Points on a hilly landscape, in no order, each with its height.
From any point a climber steps to the highest of the 2 points nearest to it. It stops when none of these is higher. Distance is the straight distance between rows; heights are no part of it.
j938: [ 10  -7   4   2   3   1 -10  14  19  -3 -15   7  -5   1  30  -8  -9  13
 -17  21 -23  18]  height 155
j661: [ -6  20   8   6 -18  -5 -10 -17 -15  -7  11 -10   5 -24  -5   7  12  -4
   6   4  20 -17]  height 485
j300: [ -5  13   9   2  -6 -10   2 -18  -8   5  -5  -8 -12 -11 -13  -5  12   4
  -3 -17   3 -15]  height 418
j974: [-17   1   9  28   5  17  -1   1  -5  15   6  16   0 -23 -11   9  -1   3
  27 -22   6 -20]  height 411
j972: [  8 -14  -9  -5   3  -9  10  12  -8  14 -11  -5   5  -2 -11  13  -4   2
 -29  -6 -10  13]  height 564
j105: [ 15   0   3 -25   2  -7  14  -1   5 -27   0  -5   7  23   0   9   0  -9
  -4  15  11  21]  height 30
j167: [  1  -5 -10  -6 -14  10 -10   9   6   3   1  -6  -3  -5  13  15 -14 -18
  -8  14  16   1]  height 410
j248: [  3   0  21  -9 -11  11 -13  -9   0  -9  -8  -8 -18   8   3 -13   5  -5
   4   4   0  -9]  height 366
j895: [  4   5  -1  -8  -2 -13  14 -13   6 -15  -2   0  -4  16  -8  14  19  -8
  20   1  15  -1]  height 156
j879: [-17   5  -8   9  -9  15 -13  -1  10   8  17  -3   6   6  12  -5 -24 -19
   2   4   4  -8]  height 417
j355: [ -5 -14  -1  26  14   8   2   9  10  15  -5  27   1  -3   1  -3  -6   7
  19  -7 -21   2]  height 471
j34: [  7  -2  -1 -13   4 -10   9   0  20 -16  -5  -4   3  26   6  10 -16 -14
  -7  10  -3  21]  height 69
j458: [ -4   1   2  -3  -5 -12   8 -15   8  11 -23  -8 -23 -13  -4  14  16 -10
 -12 -13  13 -11]  height 487
j140: [ -1   9  17  -9   3  -9   7 -16  -5 -13  -4  -4 -12  13 -14 -14  14   5
  13 -12  -2  -6]  height 274
j882: [  8 -19  -6   3  -2   9  -3  14  10  18 -16   5 -14 -17  12  19  -8  -5
 -13  10   4   8]  height 592
j906: [-12   5  -9  18  -6   6  -6  -7  11  10  12   7  -1 -11  11   7 -12 -13
  12   5  11  -8]  height 524
j678: [ -8   6   4   4  -6  -2  10 -15   4  -4  -7   0  -7   3 -14  19  23 -13
  22 -13  21 -17]  height 127
j953: [-13  -1 -18   1  -2  -6   5  -5  12  17   1  -8  -5  -4   1  15 -18 -24
 -13  -8  10  -3]  height 253
j958: [ -4   8  -3  -6 -12   8   0  -1 -19  -5  12 -11  10   4 -17  10   8 -12
   7  -3  20 -13]  height 574
j616: [-23   5   7  22   3  14  -5  -3   0  16   7   3  -3 -12  -8  -4 -13  -7
  15 -22  -1 -19]  height 421
j251: [  0  -5 -21  18   7 -15   7   0   4  18   2  14   5 -16   0  11  -1   8
   4  -4  -4   2]  height 700
j979: [  6   5  -3 -13  -5   2   5   2 -31  -6  14  -9  15  -4 -18   2  16   4
  -4   0  15  -6]  height 633
j735: [ -4  11 -12   1   0  -2   4   2 -23  -2  23  -4  21  -1 -15  -6   3  12
   3  -6   5  -5]  height 584
j253: [-10   9  -9  16   3  -5   1  -1  -7   5  14   5  11  -2  -9  -6  -4  10
  15 -13  -4  -8]  height 534
j831: [  4   6   5   2  13 -12   0  -1  13 -14   0   9   5  16  17 -23   0  14
   1  13 -27  14]  height 562
j901: [ -5  -9  -3  14   1  18   5  10 -11  17   0   7   8  -8 -21  25  11  -2
  19 -14  14 -16]  height 269
j232: [  3  16  -2  -8  -2 -16   5 -17 -11 -13  13  -3   2  -5  -4 -10  12   7
   5   3  10  -3]  height 206
j651: [  7   0   9   2  16 -15  12  -2   0 -18  -2   9   8  17  -5 -17   6  19
   9  -2 -24  13]  height 654
j194: [-19   8  11  20  -4  17 -20  -4   2   7   9   0  -4 -10   7 -18 -13  -1
  12  -4  -4 -20]  height 455
j650: [  2 -13 -21   9   9 -21  12   4   1  25  -9   6   3 -15  -8  16  -2   0
 -16 -11  -9   7]  height 634
j976: [ 16   1 -12 -20   2 -14   7   3 -15  -7   8  -8   8 -15  -1   3  13  12
 -15  16  14   9]  height 322
j417: [ -7  -5  -3  20  14  -3   5   7  -1   3   2  18   9   3 -10  -4   0  15
  28 -17 -16  -3]  height 484
j778: [ -7  -8   6   3   0  10  11  -1  10   3  -8   4  -2  22 -13  15   2 -16
  20 -12   6  -4]  height 356
j547: [  0  -2 -12  17   0  -4   2  -6  13  13   2  13  -5 -19   7  18   2  -3
  13   5  13  -3]  height 615
j381: [ 17  -1 -21  -7   3 -19  12   2  -5  -5  12  -2  13  -6  -5  19  15   9
   6  14  14   8]  height 291
j862: [ -3  15   8  -5  16   2  -9   5   3 -15  12   5  19  15  21 -35   6  18
  -1  13 -23   5]  height 480
j541: [ 12 -14  -3   9   4  -6  -3  13   9  11 -19  10  -7 -12  17  -1  -7  14
 -20  11 -24  16]  height 182
j593: [ 16   0  -2  -1   1  -9   1   1   8 -17  -1  12  -2   3  15   1  12  16
  13  23  -1  11]  height 465
j775: [  5   0  -7 -28  -4  -7   0   5  11 -10  -5 -17  -4   8   6  10 -17 -19
 -23   9  17  16]  height 329
j133: [ 8 -6 -4 -3  3 -7 11  1  1 -1 -5  2  3 15 -6  8 -1  1 -2 -1 -6 11]  height 248
j40: [ 12  -2   9 -25  -6   4  -3   2 -19  -7   0 -10  -2  -5  -1 -11   6   4
 -28   7   5   4]  height 305
j518: [ -1 -11  -8   6   1   7  12   1   3  16  -8   5  -1  -3 -12  30  14 -12
  10  -9  16  -7]  height 295
j46: [  5  19  -6  -5  -5 -11 -12  -6  -6 -13  16   1   7 -22  21 -19   9  17
  -9  18   6   0]  height 609
j233: [  6   5   2  -9  -9  16 -14   7 -20 -13  17  -1  16  -5   8 -17   8   9
  -4  13   6  -3]  height 377
j406: [ 12  -8   2 -18   6 -14  19   5  -2  -2 -20 -13   0   9 -12  13  -1  -6
 -36  -6  -8  20]  height 496
j533: [ -3  -2  -2 -14  -4  -6   0  -1   9   3  -8 -14  -9   9   4   1 -19 -18
 -25  -2  -2   8]  height 246
j439: [ 10   0   5  11   3   3  -5   7   0  -8  -2  16   1   2  12 -12  14  27
  17  14 -14   3]  height 547
j369: [  0  14   5  -9   4 -19   4 -20  -2 -13   5  -3  -7   4   1 -25   6   9
  -1  -1  -8   1]  height 236
j201: [-18  -6  -5   7  -2  14   0  -1   9  20   4  -4  -2   9  -1   3 -25 -29
  -7 -10  -1  -4]  height 321
j235: [ -9   5  15  -8   0   7 -15  -9   0  -6   8 -15  -1  15   3 -29 -10  -3
  -8  -4 -14  -4]  height 161
j887: [  0 -10 -12   5  -8  12   2   8  -1  15   1   0   2  -3  -3  24  -4 -14
   0   2  14  -4]  height 330
j813: [-10 -10   3  28  16  12   3   3   4  20  -4  28  -4 -19  -8   3   0   6
  25 -22  -9  -8]  height 434
j905: [ 21  -2   0 -25   9 -11  14   5   2 -24  -1  -1  10   8   6   2   0   7
 -16  19   5  26]  height 7
j108: [ -9 -11  16  16  12   4   0   5  -5  14 -15  10  -9  -7 -15  -7   0  11
  13 -33 -22 -12]  height 383
j878: [ -1  -6  10   1   6  14   0  18 -18   0   2  -2  13  14 -15 -12  -7  12
  -4 -11 -20   2]  height 655
j667: [-18  10  16   2  -4  12 -12  -7 -10   1   7 -17  -4   3 -12 -18  -9  -5
   3 -20  -2 -20]  height 108
j120: [ 10   4 -17 -26  -3  -7  -4   7 -11 -10  15 -13  14 -15   6  -1  -3   0
 -25  16  19  11]  height 288
j164: [-10  -3  24   7  -7  21 -19  -6   6   3  -6  -5 -19   1   7 -17  -6  -6
   9   0  -7 -15]  height 412
j928: [-15   1   9  15   5  10   9 -11   8   7  -6  12  -8  -4 -15  17  13 -12
  31 -23  16 -19]  height 112
j581: [  9  -5   8  -9 -10  20  -9  12 -23   1   3  -6   6   1  -5  -9   2   7
 -15   3  -2  -1]  height 339
j871: [ -5  -3   6  -1   3  18   1  14 -12  -7  10  -4  16  26 -15  -4  -9   0
  12 -10  -8   0]  height 580
j524: [ -1 -12   4   1 -10  20 -11   6  11  14 -11  -1 -20  -9  17   9 -15 -17
 -12   9   6  -2]  height 509
j125: [  5  -1   9   9  -9  17 -18   6   5  -8  -1  12  -5  -2  21 -10   7  11
  18  21  -4  -4]  height 643
j851: [  3 -18  -5  16   8   4   6   9  15  12  -8  20   2   5   7  12 -11  -2
   6   4 -15  12]  height 563
j948: [ -7   1  10  12   3  -3   1  -6 -12  14  -9   1 -10 -14 -18  -7   7  13
   4 -28  -9 -16]  height 398
j684: [ -3 -14  14   4   1  24   0  10   5  -1  -4   3   3  28  -7   7 -12 -11
  14  -3  -7   2]  height 459
j234: [  3   8  -7  -6   4 -17  15 -11  -7 -10   9   0   6  11 -15   3  13   5
  14  -4   7   0]  height 181
j557: [  6   5  -8  -4  -2 -14   2  -8  17 -16   3   6  -4  11  13   6   0  -2
  17  16   7  10]  height 375
j158: [ 10 -11  -8  -8  -3   0   2  11  15  -1  -9   0  -5   7   8  24  -8 -12
  -1  14  11  13]  height 309
j630: [ 12   5   4  -5 -14   7 -21   2  -2 -16  -1   4  -7 -14  24  -9  12   8
   3  27   5  -1]  height 776
j266: [-11  10 -11  -6  -3 -15   2 -15   8   4   6 -13  -4   7   1  -5 -18 -18
 -16  -8   0   0]  height 193
j475: [ -2   5  11 -12  -7  -7   6 -15  -5   1 -17 -14 -20   2 -12  -1  19  -6
 -15 -16   6 -10]  height 450
j797: [-10  -9  -7  21   4  22   5   7   2  18  11  15   6  -2  -8  20  -5 -14
  24  -7  13  -8]  height 237
j835: [  3   0  25 -13  -1   3   2 -13   3 -14 -13  -9 -15  24  -7 -10   8  -5
   4  -4  -6  -1]  height 316
j241: [ 14  -9 -18  -5  -2  -7   7   9   7  -3   2   0   5   1   0  30   8  -4
  13  16  18   8]  height 249
j812: [ -6   4  -8   6  -2 -15   8 -16  18  11  -9   0 -14 -21   2  25  10 -13
   4  -4  22  -8]  height 535
j742: [  6   2 -14 -11  -2  -4  -5   7  -3  -1   9  -5   8  -3  11  -7  -8   5
 -23  11  -1  11]  height 244
j601: [-10  16   7   5 -14   9  -9  -5 -20  -3  13  -9   9 -11 -14  -2   3  -3
   8  -9  13 -19]  height 523
j597: [ -2  -3   1  -2  -1  -2   2  -3  -8   9  -5  -6  -4   6 -10  -5  -4  -2
 -11 -12  -9  -1]  height 213
j437: [  2  -4 -15   3   1 -10  -3   7   4  10  -3   1   1 -10  13  -7 -14   7
 -25   5 -17  10]  height 208
j82: [  0  14  -7   7  -2  -1 -12   4 -12   2  14   4  12 -16  12 -22   5  23
 -11   7  -9  -5]  height 544
j11: [ 10  -6   2  -3   3  -4   0   5  22  -8 -13   3  -5  11  19   2 -14  -1
 -10  15 -12  20]  height 116
j467: [ -2  -4   8   6  16  -8   9   8  -9  -4  -4   4  11  15 -18 -15  -3  13
   4 -18 -29   6]  height 741
j896: [ 10   9   1   1 -10  -8 -13  -7  -5  -5  -2   2 -11 -25  15  -9  12  16
  -4  14   4  -4]  height 682
j19: [ 15  -3  -9 -19   1 -18   6   5   4  -6 -11  -8 -10 -10   3  15   8   4
 -12  13  13  12]  height 364
j528: [-12  12   6  13   1   6 -19   0  -3   1  10  -1   4  -6  11 -30  -3  17
   2  -1 -16 -12]  height 499
j926: [ 14  -8  -3 -26   0  -7   7  15   2  -5 -18 -17  -4   0  -3  20  -2  -6
 -30   8  12  19]  height 425
j113: [ -2  -6   6  -5   4  -8  17  -4   9  -2 -13  -3   1  28 -15  10   1 -14
  -1 -15  -7   7]  height 292
j910: [ -3   6   9  -9   7 -11  -6 -11  -2  -5   2  -9  -4   4   5 -36  -4   9
 -20  -3 -23   3]  height 200
j410: [ -4  14   5  -9   3   7  -9   1  -8 -18  21  -1  17   9  10 -31   4  11
   4  10  -5  -1]  height 424
j643: [-12  14  14  -6  -9  15 -19  -8  -8 -11  16 -16   2   6   0 -26  -6  -6
   5  -3   1 -15]  height 128
j919: [  8 -18 -16  12   4   5   0  18  15  13  -6  16  -1 -10  17  19  -9   2
   0  17  -1  13]  height 717

For each start below, name the point where the climber stops.
j40 -> j467
j34 -> j976
j133 -> j467
j266 -> j251

Call two points neighbours if one is among the 2 nearest of the other. Go from one point of each pair to the other, from neighbour to neighbour, staying as high as possible. Name the lowest point that can't be avoided.
j251 / j194 -> j108
j630 / j979 -> j974
j919 / j979 -> j355
